Points on a hilly landscape, in no order, each with its height.
From any point a ball takes the steepest step (drop divided by distance) to one of its 2 nearest points. It stops when none of these is lower. Distance is the straight distance between rows; heights are no part of it.
<57> h=3.30: [-42   9  27   6  28  26 -61  30  12 -22  34  28  12  -2  40 -10  12 -26
  10 -14 -18  10  32   0  19]
<753> h=2.20: [ 24  25  69 -18  16  27 -86  45 -13  -9  -7  27  -6  25  33  -2 -29  17
 -33  -2  19   8 -26 -12  30]
<425> h=7.31: [-32 -11 -16  38  31  15  -9 -39  18  29   6 -66 -22 -11  -4 -23 -11   7
  48 -30  -5 -22  41 -34  20]
<12> h=4.94: [-26  -8 -11 -41  28 -23  23 -20  23  10 -27 -18   2   3 -39 -13  57 -17
  17  -8 -31  -9   6 -16  13]
<934> h=3.71: [ 11  19  26  11 -34 -24 -12   0   0   5 -18   0  16   6 -10  -7   3  42
 -39 -21   1  23 -58  -2  -3]
<254> h=2.11: [ 11   9  28   6   6 -11 -40  63  19  45   5  14  -1  12  -4  41  39 -14
 -48  -9  -9  -9  -6 -24 -19]
<875> h=3.02: [ 15 -17  14 -45   8   4 -19  22   9  25 -28  -4 -11 -21  -4  60 -11   8
  -6  56  15   4 -20 -23   2]
<24> h=3.42: [ -5  15  16 -41   7  10 -51  23  -7   8 -13 -12  32   1  -3 -32  15  16
  -1  37 -21  40 -32 -12 -13]
<758> h=5.57: [-51   9 -13  -1  23 -36 -28  -4 -13  24   1  18   4  21  61 -23  -2 -12
  21 -48 -47 -27  11   6 -14]
<165> h=4.80: [-25 -12 -35  52  -7  16  30  48  12  -3  -2 -22  37  13  10  -4 -35  33
  16 -29  -6 -20  -6  -1 -19]
<485> h=5.32: [ 85 -37  -9   0  -4   7  39 -35 -11 -15   5 -29 -16 -15 -27  15 -10  -2
   1   5   3  25   9  75 -42]
<85> h=5.60: [ 24   8 -41  -9   4  15  24 -69  16 -19  -3   0 -30  -1 -11  -2  10 -64
  12  -4 -12 -45  12 -23  30]
<840> h=4.09: [-20 -12  20 -37 -33   0  10  37 -59   9 -45  19   3  16   0 -19 -10  48
  -9  -1  11  36 -19 -24  13]
<194> h=7.05: [-27  -2 -45  42  13  31  21 -17   1  33   0 -42 -48  -5  12 -15 -52 -21
  42 -69   8 -24  34 -36   7]
<584> h=4.60: [ 31 -51 -57   6   3 -28  18 -28  -6 -25  -6 -28 -19   2 -26   7 -16 -20
   3   0  25  25   1  57 -17]
<561> h=1.78: [ 37  26  20 -24 -20  -7  29   8  -8   2  -3  51   4  -9   4  16  20 -36
 -50  30  14  32   2  -4 -12]
<189> h=4.47: [ 29   2  -2 -42  -8  -1  56 -21   4 -26  22  -7  23 -15 -54  18   6   8
 -19  28 -51 -10  -4  47 -26]
<817> h=3.34: [ 47 -45 -23   2 -13  12  19  17  -9  17 -19   0  -4  32   2  24 -26  29
 -16  35  28  35 -15 -16   9]
<21> h=2.61: [ 17 -27   3  33 -12 -33  14   9 -18  -7 -10 -32   3  65  13  -9   6  39
   1 -22  41  -3  21 -11  -4]
<270> h=2.99: [ 16  -6 -15   7 -29  23  -6  28 -11  21  13  20  22  21  31   8 -21  19
 -11  50  11  17  -4 -25  -2]
<16> h=3.23: [-40   3  68  12  24  -1 -26  -1 -42 -36  63  27 -44 -12  41  35  32  46
  19 -11 -14  10  -6   8   0]
<341> h=6.24: [  4 -10 -48  10 -36  13  22 -13   7  -7  12  44  28  -3 -46  -3 -17 -36
   8  10   0 -13  -3   1  34]
<558> h=4.03: [-24   0  -1 -24  -3 -19  42 -25  17  21  -1 -29 -22 -49 -46  -2   1  22
 -31   5  11 -41  -2  40  -3]
<358> h=3.00: [ 28 -24  -9  -6 -12 -25  33  14  -6   7 -45 -49 -23  26  -2   2  34  47
 -32  -9  24 -16  -1 -23 -13]
<8> h=3.83: [-40   8 -17 -25 -47 -15   7  28 -32 -10  -8  26 -19  26  12 -12  23  33
  -5   0  18  30 -15   1   6]
<699> h=4.07: [ 28  19   8 -19   6  25  36 -49 -17  -4   0  23  -1 -19 -47  -4  -4 -42
   5 -14 -76 -66  -1  20   6]
<108> h=3.27: [-55  28 -44 -18 -24 -17  -7  14 -28  -5   3   9  10  25 -21 -31 -11  -9
  29  -8  19  -2   2   9 -12]
<200> h=4.04: [-17  21   1  19 -28  15  -8  19  11  19 -12   2  13  10   5 -46  23  36
 -25 -14 -13 -11 -44  14   3]
<251> h=6.33: [ 16  12   3  18  -4  19  38 -35  21  -9 -39 -22 -28 -23  -9   5  20 -18
  19  15  58 -13  31  -1  15]
<644> h=7.67: [ 35 -30  -6  -9 -15 -23   6 -60 -11  30   1 -24 -17  -8 -12  -9  32  -2
   4  15   4 -27  26   1 -11]
<625> h=2.76: [-44  20  20   9  14  19 -21  42   7 -38  39   3 -15  10  18  50 -18  49
  12  27  15  16 -24   2  16]
<211> h=4.29: [-13   5   5 -30  18  11   2 -19   0  10 -27  33  -6 -32 -30  33  -6 -65
  38  19   8  16  -4  28  -2]
<39> h=3.64: [ -3 -12  64  -1  42   9  28  -9 -40 -38  69  44 -36 -38  44  20  26  57
  14  -5  16   5 -36  -4  -8]
<740> h=3.76: [  2  -7  -5 -39 -13  -7 -34   4   0 -19 -11  17  41 -19 -29  -5  18 -17
   2  24 -35  22 -46   1   0]
<454> h=2.60: [ -5 -19  13  -9   7   3 -27  45   5  62   5  19  10   1  12  38  -3   7
 -19  31 -11  17   2 -29  -8]
<805> h=5.95: [ 29 -20 -57   8   1  33  33 -17   9 -21  -6 -11   0  -1 -58 -10 -17 -51
  13   2 -16 -52  12 -32  33]
<593> h=2.63: [ 16  27  65  -8  29  37 -49  57  -7 -41  49  37  10  11  54  23 -44  42
  -8   4  -5  -4 -26 -21   6]
<201> h=3.50: [ 22  -5  12   7 -26 -14   9 -42 -15  -7 -42  19 -19  11 -16   0  21  -2
   9 -10  31  10 -31  46  14]
<488> h=5.21: [-13   5 -36  -8  16 -13   2 -54  25 -13   5 -25  -7  18 -39  -4  32 -39
  34 -11 -21   0  12 -41  25]
<904> h=7.63: [  0 -29 -27  56   1  21 -13 -26  29  23  -5 -34  -1  15   0 -23  -1  18
  31 -18   8  18 -16  33   9]
<497> h=4.19: [-24  19  -6  31 -36  12 -31  -4  15  38  34  13 -24 -54   3  23  32  -4
 -16  13  -9   9  16 -24  14]
<309> h=3.43: [ -5  17   1 -19 -21 -11  21  13  37  32 -10 -37 -21 -11 -21  14  20  46
 -39   7  39 -20 -13  -8  -1]
<813> h=7.46: [-39  -3   9  24  17   2 -21 -14  29  15  -3 -55   8   0  -2 -15   0  37
  29 -11   7 -18   1   5   3]
<380> h=3.32: [ 48  26  56 -26  -4  -5  15   4  22 -12 -23  31   8  -7 -19  -2  -3  18
 -70 -20  11  37 -54   2  16]
<177> h=3.77: [-15  26  22  50 -25  -2 -19  15   9  -2  55   8   1  -5   6  22  21  31
 -19  10 -11  10   9 -30  22]
<398> h=2.23: [-31 -15 -61 -13 -16  -2 -14   1 -17 -11  -3 -33  -8  -1  -2 -33 -28  17
  32   4  41 -18  13  27  -8]
<833> h=3.54: [ 15   8  14  -8  31   3  10 -42  12  56   3  10  -1 -34 -38  -2  24 -41
  -1 -18 -70 -28  -4  21 -14]
<385> h=6.00: [ 46  18  10   4  -2  29  63 -43  11 -22 -14  -4   6 -39 -32  14  -1 -34
  16  18  15 -11  22  31 -13]
<468> h=4.59: [ -2 -15 -10 -55  20 -14  74 -21  21  -5 -11 -13   2 -32 -41   2  23   2
   0 -12 -43 -37   6  30 -12]
<402> h=3.57: [-24 -18  11 -49  -4 -22   4   2 -21  12 -38  14  -3 -44  -8  39 -17 -19
  13  28  28  26   5  -3  -5]
<99> h=5.10: [-34  34 -41  18  17  -1 -30 -25   3  43   2  -7 -10  19  28 -26 -19 -38
  30 -51 -53 -21 -26  -4 -19]
<628> h=3.63: [ -6  -8 -49 -20   3  14  25 -22  -5  20   6 -54 -34 -24 -40 -37 -19   1
  -8  27  40 -35  20  46 -13]
<635> h=3.31: [-63  11  -6  39   5  11 -16  22  15 -11  74   9  -1  -8   0  36 -12  25
  20   9 -10 -10   1   9  13]
<508> h=2.29: [-22  57  26 -14  22  11 -24  64  40 -38  14  -6  -3  18  21  32  -2  32
 -15   7  26  46 -22 -20   1]
<269> h=2.69: [-38  -6  35  -1   6  -5 -43  21 -21 -22  25  43  -5   7  53  20  16  12
  31 -25 -15  31   2   9   5]
<302> h=2.93: [-16   1  48   9  27  14 -23  46  13 -16  48  16  51  24  46  -3 -46  48
  -7   7 -20  -6 -13  -6   5]
<856> h=0.84: [ 21  59  30   0   3  10 -16  36   1 -13 -16  26  -6  10  12  19   2 -36
 -62  40  28  31  -9 -20   1]
<806> h=7.42: [ 44 -62 -32  17  -9 -27 -11   9 -21 -38   0 -43   1  12 -20 -37   7 -17
  30 -14  25  11  69 -32  -3]
<164> h=5.27: [-17 -17 -39  41 -16 -13  -9 -17   2 -28   8  -5  23 -18  37  22 -30  -3
  15   0 -24 -11  11 -21  11]
<860> h=6.51: [  7 -37 -51  19 -15  16  -6 -19 -15  17   0  24  26  17 -18 -18 -43 -38
  52 -16  -3  -9   9  -1  11]
<681> h=4.98: [-33  26 -18  32  -8 -20   2  -4  45  -8   1  18  17 -30  44  26   4 -21
  -1 -20  -6  15   1  -1  -7]
<140> h=2.67: [ 28   6  12 -51 -21 -27  16   0  -7 -20   2  67  22  -8   3   8   3 -50
 -25  14   4 -27  -1  22  -7]
<109> h=5.87: [-26 -29  -7 -23  -1 -22 -13 -15 -36  44 -29  13   1  23  49 -32  -5   4
  27   1  -4  -1  12  14 -14]
<857> h=6.67: [ -2   8 -33  51   7  22  13 -30  15  -1 -38 -20 -33 -10  -8   8 -22 -42
  40 -31  45 -32  32 -17  19]
<304> h=1.71: [ -4  52  22 -22   5  13 -32  64  10 -23   7  26  20  -3  20  10 -21  -8
 -47   4  19  70  -9 -19 -12]
<432> h=4.43: [ -3  15 -22  26 -12  13  34  25  14   4 -38 -11  35  11 -33 -31  -7   2
   0 -10  12 -21 -18   9 -15]
<56> h=6.78: [-11  -1 -56  37  -4  18  -1  -1 -29   5  31   5   2  40  31   0 -30 -25
  80 -35  -8 -14  30 -23 -18]
<233> h=2.75: [ 46  23  56 -17 -21  -2  28 -12   6 -12 -27  39   1   9 -28   3  41  -3
 -19 -21  23   0 -38  41   4]
<287> h=3.79: [-24   3  33  -1  27  -2 -34  13  41 -12  10   9  43 -15  19 -23  27 -33
 -35 -15 -25  39  20  -3  14]
<228> h=3.80: [ 26 -52 -61   6   0  -5  13  15   3 -21 -11 -39 -10  12  -4  19 -28  14
 -28  45  19  11 -16  21  -7]
<17> h=3.17: [-16   6  31 -13  19   5 -30  43  -4  10  15 -26  50   9  23 -20 -27  55
  -1  21 -39  16 -20 -28 -20]
<487> h=4.40: [-11  16 -30  -7  21 -12   6 -31  24  54  -3  -2  18 -13 -14 -27 -15 -47
   9 -41 -41 -30 -15  -1 -27]
<486> h=7.04: [-21 -13 -86  23   4   0  16   4 -23 -25   2 -27 -39  30  33 -15  -7 -25
  50 -21  11  17  53  -4 -19]
<504> h=7.54: [ 58 -78 -30  23  -9  -1  -6 -16  -9   2  -1 -52 -29   7 -15 -33  35  12
   4   4   6  -2  34  -8  10]
<619> h=2.74: [ 16   7  31   4  18 -14  -1   4  26  59  13   6   9  -9 -25   2  44 -20
 -57   9 -35 -11   0   9 -16]
<332> h=5.69: [ 77 -21   7  -2   9  36  65 -31   0 -46 -12 -25  -4 -18 -27   6 -15  -7
  -4  44  17  28  19  39 -10]
<406> h=7.27: [ 23 -52 -55  24  -4 -25 -13  24 -34 -39   1 -33 -24  19  28 -19 -13  -5
  14   3  24  30  51   0 -30]
<107> h=4.36: [-28  27   9   1  23 -34 -29 -16  54  -1   7   7  33 -37  12   9  14 -50
   2 -42 -29  13   4 -13   0]
<117> h=4.17: [ 25  -1  14 -29 -16   7  13 -22  -8   3  18  24  15 -35 -68   9  32 -11
 -31  34 -49  13 -25  25  -2]
<749> h=2.95: [ -2   9  56  48   9 -18  34  10 -31 -22   7 -19  -1  54  39  -2   2  68
  15 -27  20  20  21 -28  -5]
<130> h=6.09: [ -7  -1  41 -29  -7 -13 -27 -21 -23  41 -13  26   9 -24  52 -49 -11   1
 -28  21   0   7   9   6  -1]
<453> h=3.41: [ 24   8  14 -35  -9  -9   8  -7  -3  -8 -12  41  17 -15 -31   8   6 -36
  -3   2 -17 -88  -9  13   7]
<583> h=2.62: [  5  30  72  -8   9 -18 -41   4 -25  -7 -22  15  -3  41  41 -13 -30  10
 -32  22  38 -11   0 -19  26]
<795> h=2.97: [-34  29  71  27   5  -8 -13   6 -28 -16 -16  -4 -38  43  42   0  10  47
 -15  -1  18  -1  13 -18  33]

Call two points neighbours if one is among the 2 nearest of the other. Go from one point of each pair to the other, from neighbour to neighbour, staying as low as possible. Name the highest point that can't be avoided.
<833> / <856>: <699>
<753> / <21>: <795>
<833> / <269>: <681>
<833> / <233>: <164>
<233> / <398>: <840>
<398> / <753>: <558>

Where does a ball stop that starts at each point below?
<177>: <856>
<189>: <753>
<904>: <254>
<165>: <233>
<813>: <254>
<332>: <254>
